Points on a hilly landscape, in no order, each with its height.
From any point a climber takes the steepest step (rise divided by distance) to one of its 2 nearest points. It stops when none of these is higher. Distance is the straight distance between rows; heights are no part of it.
vuko: [-26  -1 -15 -15  -6  15   2 -10 -11 -11 -23  14  -8 -14 -10 -19  -4 -19
  -8  36]  h=6.14
kaga: [ 30  -5  29  -2  19 -11  -7  21   3   2  21 -16 -23   0   8  24   1  10
  30 -17]  h=4.12
fegu: [  5  -9 -22 -10   2  20   8 -33  -9  -1 -16 -17 -19  -9  -7 -22   5  12
  -8  30]  h=2.04
Lir: [  3   2  11   8  10 -16   9   1  23 -19  19  14  -6   1   3  31   4 -11
   7 -30]  h=4.31
kupef: [-24   1  -7 -28 -31   0  13  -4  11 -21 -22   1  28  -4 -25 -34  -2 -11
 -22   1]  h=1.27
degap: [  7   0  -5  41  -4   3  -3  13 -28  31  -4   2   2  -8  27  20 -17  23
  11  12]  h=2.91
bome: [ 13   0  -2  18 -16  -2   6  19 -15   7 -17 -12   7   0   3  19  -6  30
  12 -19]  h=1.22
Lib: [ 15   1  17 -12   7   3  -4   1  20  11  27 -15   6  24  -6 -21  -1  -1
  -6 -25]  h=0.48
Tilo: [ -1  11   4  -9  -7 -10   2 -28  24 -38 -20 -14  18  12 -17   0   9  -2
 -18 -22]  h=3.49
tifum: [  3  -4   9 -18   5  -4  15   0  16  24  28  -4  10  18  10 -18  -1 -12
   0   0]  h=0.71
gop: [  8  -6  -3   7  23  -3   4 -30  28 -25  15   7 -36 -26 -13  19  16   4
   3 -11]  h=3.57
Fik: [ -9  -4  -7 -34 -23   7  23 -19  18 -11 -18 -15  18  -8 -26 -39   5   7
 -22   3]  h=1.44
Nalu: [ 24  -6  24 -13   5  -3  -7  12 -13 -31 -20 -20 -25  -6  -9  23   9  16
  18 -12]  h=4.24
Rav: [-27   3   9 -28 -13 -10   1  12 -13  -5 -41  14  25  21  12   2  -8 -19
 -10  26]  h=3.20
nis: [ 22  -9 -13  21   9   2  24 -17   9  23   7 -13 -14  -5  18  24   4  28
  13  -2]  h=4.09
Gaz: [  2 -10 -13   2 -12  15  -7   5 -19   9   5  -8 -28 -41 -11 -20  -3  15
  13  24]  h=2.62
Lam: [  1  11 -19  14  35  18 -23 -32  -8 -32  -5   2 -16  -6 -19   7  19  -4
 -13  13]  h=4.33
deru: [  5  -4 -20   6 -27   5  15   3  -7  15 -31 -18  36  16  -1  -5  -2  30
  -6 -15]  h=0.96
tukim: [ 14   6  -7  13  35  17 -25 -27   5 -22  13  -3 -21  -5 -20  -1  17   4
 -16  -8]  h=3.96
Sivu: [ 11   8  19   4  19  15 -46  31 -26  -5  29  -6 -18 -13 -17 -10  -3  -6
   8  -2]  h=1.20
vig: [  7   6  23   8   6 -18   2  25  -1   6   6   6   8  22  23  34  -7  -5
  16 -22]  h=1.65
volob: [  5  -7  -9 -14 -18   0  27   5   7  13  -8 -17  24   6  -7 -20   1  18
  -6 -10]  h=0.78
bag: [ 14   7   3  29  25   7 -12   1 -22  34  23  -4 -15  10  35  13  -8  -5
  18  26]  h=2.36
Keki: [ -8   4  -1 -15   1  18 -10  -3 -20  14  -6  -8   3  19   0 -27  -4 -15
  -7  29]  h=2.20
soz: [  4   5  -1  22   1  -7  -9   7   6 -18   3   8   2   1 -12  22   4   6
   1 -35]  h=4.86
febuz: [-17   4 -16   6 -18  12 -10   3 -30   8 -39   6  15   9   3  -4  -9   4
  -8  22]  h=5.90
fisi: [  4  -2 -26  14  16   8  24 -50  22  -2  -2   2 -12  -4   7  11  12   5
  -8  12]  h=4.06
piner: [ 10  -2  -9  26  -3  -2  17   2   4  31  23  -1   5  -8  14   9  -7  21
   7 -11]  h=4.44
Rabup: [  3  -6  -4  21  -3 -10  11  18 -24  37 -14   7  -1  -9  46  31 -14  15
  18  30]  h=3.26
nifip: [-14  -5 -18   1   6  10  11 -27  15   6  15  12 -18 -18   2 -17   2 -17
  -3  26]  h=4.68
Zan: [ -5  14 -15  20  -2  -3 -23 -18  11 -49 -20   4  23   5 -24  14  16  -2
 -17 -33]  h=4.01
gigu: [ 17   7  13  12  37   9 -22  -4 -20  19  23  -9 -24  14  24  12   0 -14
  18  26]  h=1.98
lur: [ 36  -1  14  21  19  12 -26  10 -13  20  33 -30 -20  -4  -2  -8  -2  26
   8 -18]  h=1.02
Damuk: [ -9 -16  -1 -17  -9 -17  25  24   0  25  10   7  -1 -27  19  -7   0  -4
  22  30]  h=1.24
lili: [  2  -3  -7  -2   6   2  14 -16  -9  -1 -24  -1  -8   8  20  20   3   3
   9  24]  h=4.03
zot: [  7  -4  24 -28  -7  -3   0  14  -1 -33 -15  -9 -13  -8 -15   8   1   2
  11  -8]  h=3.43
Siz: [ 10  -4   2   6  12  11 -22   1  -1  -9  21  -3 -31 -32 -23 -12   7   8
   4  -5]  h=3.22
guzu: [-26   6  11  -6  -8  -5 -22  27 -10  -5   1  30   2   5   4  -5 -12 -34
  -3  10]  h=1.81
Felok: [ 23  -9   4  -7  11  -5  24 -19  36  16  19 -26   7  12  -2  -6   9  24
  -9 -36]  h=0.53
senep: [ -3   4 -11   6 -20  -4   0 -21  22 -37 -24  -6  20  -1 -25   3  10  11
 -15 -32]  h=3.74
Kozo: [-12   3  -2  -1   1  -5   4  -4  -6 -16 -31  14  -3   3  14  24   2  -8
   3  17]  h=4.53
Bip: [-20   8  17 -24  -2 -13   0   6  20   0  27  15  22  25   0 -20  -3 -39
 -17  -8]  h=0.18
Valas: [  2   2   1  24  14 -11  -1  -2  17  -6  34  24 -17 -15   6  24   1 -13
   8 -15]  h=3.93
Rola: [ -7  13  13  13   8   7 -45  36 -30  -1  23  15   1  -2  -7 -10 -11 -21
  -4   0]  h=1.21
tos: [-10  15  18  -1  12 -18  -2   1  11   2  11  17  20  46  25  21  -2 -29
  -4 -10]  h=2.78
zusa: [ -4   3   6 -27  -5  11   1 -14 -15  -6 -21 -17  10  21  -2 -20  -2 -12
 -11  24]  h=2.64
sidu: [-17   6  18 -15 -13 -17 -10  29  11  -8  18  16  19  17  -4 -12 -10 -28
  -7 -25]  h=0.40
Luv: [ -6   9   2   3   9  -5   4  -9  -1  14  -4   9  16  35  22  15  -2 -18
  -3   9]  h=3.28
Posi: [ -9 -10   6  -9  -4 -10   0  22   0  21  25  10 -15 -29  18 -16  -8 -14
  27  33]  h=1.54
sig: [-22   9  21 -33   4  -5  -5  -6 -11 -19 -30   7   5  17  12   3  -2 -34
  -7  33]  h=4.07
pota: [ 23  -3  28  -5  16  -3 -20  26 -14 -22   4 -15 -30 -13  -7  23   4   8
  28 -14]  h=5.43
kibi: [ 11 -11 -15  -7  -5  18   4  -7 -20  10 -10 -18 -23 -15  -4 -18  -2  19
   6  25]  h=2.29
Dob: [ -1 -11  16 -20   2  -9   5   9  22  -9  22   5 -20 -20  -7  -8   2 -15
  17   0]  h=2.28
kedo: [-15  16 -17  19  13   8  -8 -26 -15  14 -22   9  15  36  23  11  -1 -12
 -11  24]  h=3.78
Sisuf: [ 10   1  -6  31  28  -4 -10 -14  18 -16  37  17 -29 -30  -9  26  14   2
   2 -17]  h=3.67
memov: [  5   5  14   9  21   2 -30  15  -4   3  43   5 -22 -15  -2 -11  -3 -18
  10   4]  h=1.57
fuda: [-25   5 -25  -5 -26   1   9 -19  -2   1 -42   3  48  20   3 -13  -1  -7
 -24  17]  h=4.71
sog: [ -1  -8  -8   7 -16   3   7  21 -34  11 -35   2  -9 -19  14  15 -10  22
  18  23]  h=4.29
lafel: [ -5  -2  25 -34  -1  -3  -2   8   6 -25  -4  -1 -15  -8 -10  -6   0 -19
   4   5]  h=2.83
zomur: [ -5 -10 -14  15 -33 -13  26  14  16  15  12  10  14 -23  -8   7  -4  22
   3 -31]  h=5.05
sav: [-21   3  16 -26  -7  -4 -14  20   2 -19   5  21  -7 -11 -10 -16  -5 -31
   2  11]  h=2.27
rofe: [-20   6  -3 -19   2   9  -4 -19 -17 -16 -34   9  -8   3   6  -4   1 -26
  -7  46]  h=5.16
busal: [ 16   9  30  -7  28  -1 -15  -1   3 -14  15 -11 -15  21   1  16   5 -14
   7 -12]  h=1.61
Rulor: [ -6  18 -16  32  27  15 -23 -23 -20  -2  -8   9   2  22  11  16   6 -15
 -10  18]  h=4.25
Tif: [  8 -15 -13   9  -5  -5  23   5 -18  25 -15  -3 -15 -22  29  23  -3  22
  25  29]  h=3.69
Fimis: [ 15  -2  -9  11  14   1  24 -22   2  18  -4  -9  -4  19  27  23   2   9
  10   9]  h=3.76
lobi: [-13   2  -7   7 -10 -10  10   6   2  -7 -20  19   7   0   8  22  -3  -2
   1  -3]  h=5.06
larik: [ 13  -7 -13  15 -21  -4  22  12  -3  14 -24 -15  24   5   2  16  -2  42
   7 -26]  h=1.09
seg: [ 29  -1   9   6  10  14 -26   5   0  -6   7 -31  -9   2 -29 -13   7  38
  -7 -45]  h=0.64
ragek: [ 13  14   0  24   9  -8 -20  -5   9 -44 -12  -3  13  10 -19  34  14   8
  -6 -47]  h=4.37
fipum: [ 24   1  12   4  16  13 -20   5 -12  27  27 -22  -9  15   3 -17  -4   5
   8  -1]  h=1.32
Ranu: [ 21  -7   5  -2  -2   8  -9  -8  17  -7   2 -24  -4  -4 -29 -19   9  37
 -12 -46]  h=0.51
nafef: [ 13   0  13  12  -2  -9   4  26 -10  12  -1  -3   5   9  13  28  -9  14
  16 -19]  h=1.41
Zedul: [-20   7 -21   3 -18   9  -5  -8 -11   7 -28   5  31  22  -2 -17  -8  -4
 -16  11]  h=5.17
Vivef: [-23   0 -18  21 -38  -5  -5  19  -3 -11  -9  27  12 -25 -22  -8 -10   4
 -10 -21]  h=0.79
Magep: [  6   2   0   2  15   7 -15 -14  16 -16  17  -1 -13  -5 -25 -12   8  -2
 -10 -18]  h=3.62
Dov: [  6  12  34 -10  15 -15 -11  13   3 -12   8   0   8  36  11  22  -1 -19
   8 -22]  h=2.15
sol: [-12 -14   4 -43 -13 -13  38  18   3  21  -6   0  26   1   8 -24   7 -12
  -4  24]  h=1.23
tati: [-29  -3  -3 -24 -39  -9   8  22   2 -17 -33  13  28  -6 -15 -17  -8  -7
 -11  -2]  h=1.07
suzuv: [-21 -11  -4 -24 -16 -11  23  18   4  23   0  20  14 -10  14 -13  -4 -17
  -1  23]  h=1.53
lakoz: [-24  -8 -13 -19  -8   8  11 -13  12   2   5  16  -7 -15  -8 -30  -3 -25
  -7  30]  h=5.24
fazu: [ -6  -3 -32  19   9  15  18 -42   9  14   7   7 -16  -9   9  -3   5  -1
  -6  25]  h=4.30
Fuge: [ 36  -9   7   7  10   9 -16   5  -9   8  13 -30 -23  -9 -11  -4   2  35
  10 -23]  h=0.84
Sola: [  4   2 -20  19  19   1  20 -46  27 -20  -1  10 -24 -13  -2  28  15   1
  -5  -2]  h=3.85
rotag: [ 20  -8  16  -2   3 -19  18  17  13  14  19  -7  -8  -6  17  25  -1  13
  26 -14]  h=3.44
muva: [  0  -7  10 -34   2 -10  32   3  12  22  12  -7  21  19  15 -14   6 -18
  -1  14]  h=0.92
bofep: [-17  -7  19 -37 -17 -11   8  30 -14  -4 -31  10  11   3  12   2  -5 -14
   4  24]  h=2.55
bep: [ 11   5  -2  45  10   2  -7   4 -20  29  24   6  -8 -13  29  15 -14  10
  13  16]  h=2.67
duti: [ -2  -5 -15 -15  -9   6  22 -36  28  -6  -4 -12  12  -3 -21 -31   9   9
 -27  -5]  h=1.59
Tate: [ 11  -4  -5  -3 -15   2   8 -19  31 -18 -10 -17   8  -6 -32 -13  10  29
 -16 -42]  h=0.39
tor: [  8  -1  -6  23   4  13 -15   4 -13   9  23  -3 -21 -36  -9 -15  -3  10
   8   9]  h=2.93
basak: [  8   4   5 -10   8  23 -18  -1 -21  24  13 -21  -4  19  -4 -35  -5  -2
  -5  17]  h=1.74
fer: [-28   0  -7  -7 -42  -8  -6  30  -1 -18 -23  21  17 -19 -25 -11  -9  -2
  -7 -18]  h=0.91
Rinu: [  5  19 -26  32  36  23 -28 -30 -19 -14  -3   2  -5   7  -8  10  15  -3
 -14  13]  h=4.70
zinu: [-11   9   3 -16  -7  -2   1 -13   1 -27 -28  -8  17  15 -10  -2   2  -8
 -12   3]  h=3.12
Lut: [-21   3  -4  18 -27  -9 -11  27   4  -8  22  30   7 -23 -15  -8 -12  -9
  -9 -25]  h=0.70
sodan: [ 18   8  27  -3  37   1 -18  -5  -4  -1  19  -8 -22  26  19  20   4 -18
  16   8]  h=1.48
riba: [  4   1 -17 -11  -5  14  16 -43  13   0 -19 -26  16  17 -11 -26   6  14
 -25   8]  h=1.73
mugez: [-18 -11  10 -23 -21 -19  13  44 -11  14 -24  17  25   1  14   8  -8  -1
   6  11]  h=2.00
Ditup: [  8  -7 -27  -4   3  21  20 -48   0  10 -14 -23  -7   8  -2 -23   7  19
 -15  24]  h=1.89
foti: [-12  -4  -4   8 -20 -17  15  19  10   1  -1  19  13  -6   5  21  -5   5
   6 -21]  h=5.59
ziti: [-25   0  -1   1 -25 -19   1  29  12   2  31  34  13  -3  -3 -13 -11 -23
  -9 -21]  h=0.60
Rem: [  2  -9 -18  38 -22 -13  28   4  13  35  32  11  13 -29  10  10  -7  28
   3 -19]  h=4.73
nila: [ 10  -6  -8  -8  -5  -5  33 -14  23  12  -2 -15  18  11  -1  -3   8  16
  -8 -17]  h=0.66
bavo: [ -9   0  -6   1 -20   5  -8  18 -30  -8 -48   3   3  -5   0   8  -8  12
   5  13]  h=5.04
mer: [ -6  -4   5 -11   7   0 -10   6   7   7  30   8 -22 -20  -1 -23  -2 -23
  15  19]  h=1.91
Zosa: [-18  15   8   8   3  -1 -38  27 -18  -8  11  25   6  10  -4  -3  -8 -33
  -9  -1]  h=1.49
Dozo: [ 28  -7  22 -16  18   2  -3 -10  25  12  27 -28  -9  15  -7 -18   6  22
  -7 -33]  h=0.35

For each start below, name the point where the climber stops.
Fimis => foti
Rola => pota
nila => Dov
gop => vuko
Damuk => pota
mugez => vuko
degap => febuz
Vivef => Rinu

Call two points neighbours if one is among the 2 nearest of the other. Go from one point of each pair to the other, from neighbour to neighbour, staying as high as possible. Name the lowest point that can't be avoided.
suzuv / Dov => Damuk
febuz / pota => nafef
febuz / Dov => sodan
vuko / soz => gop
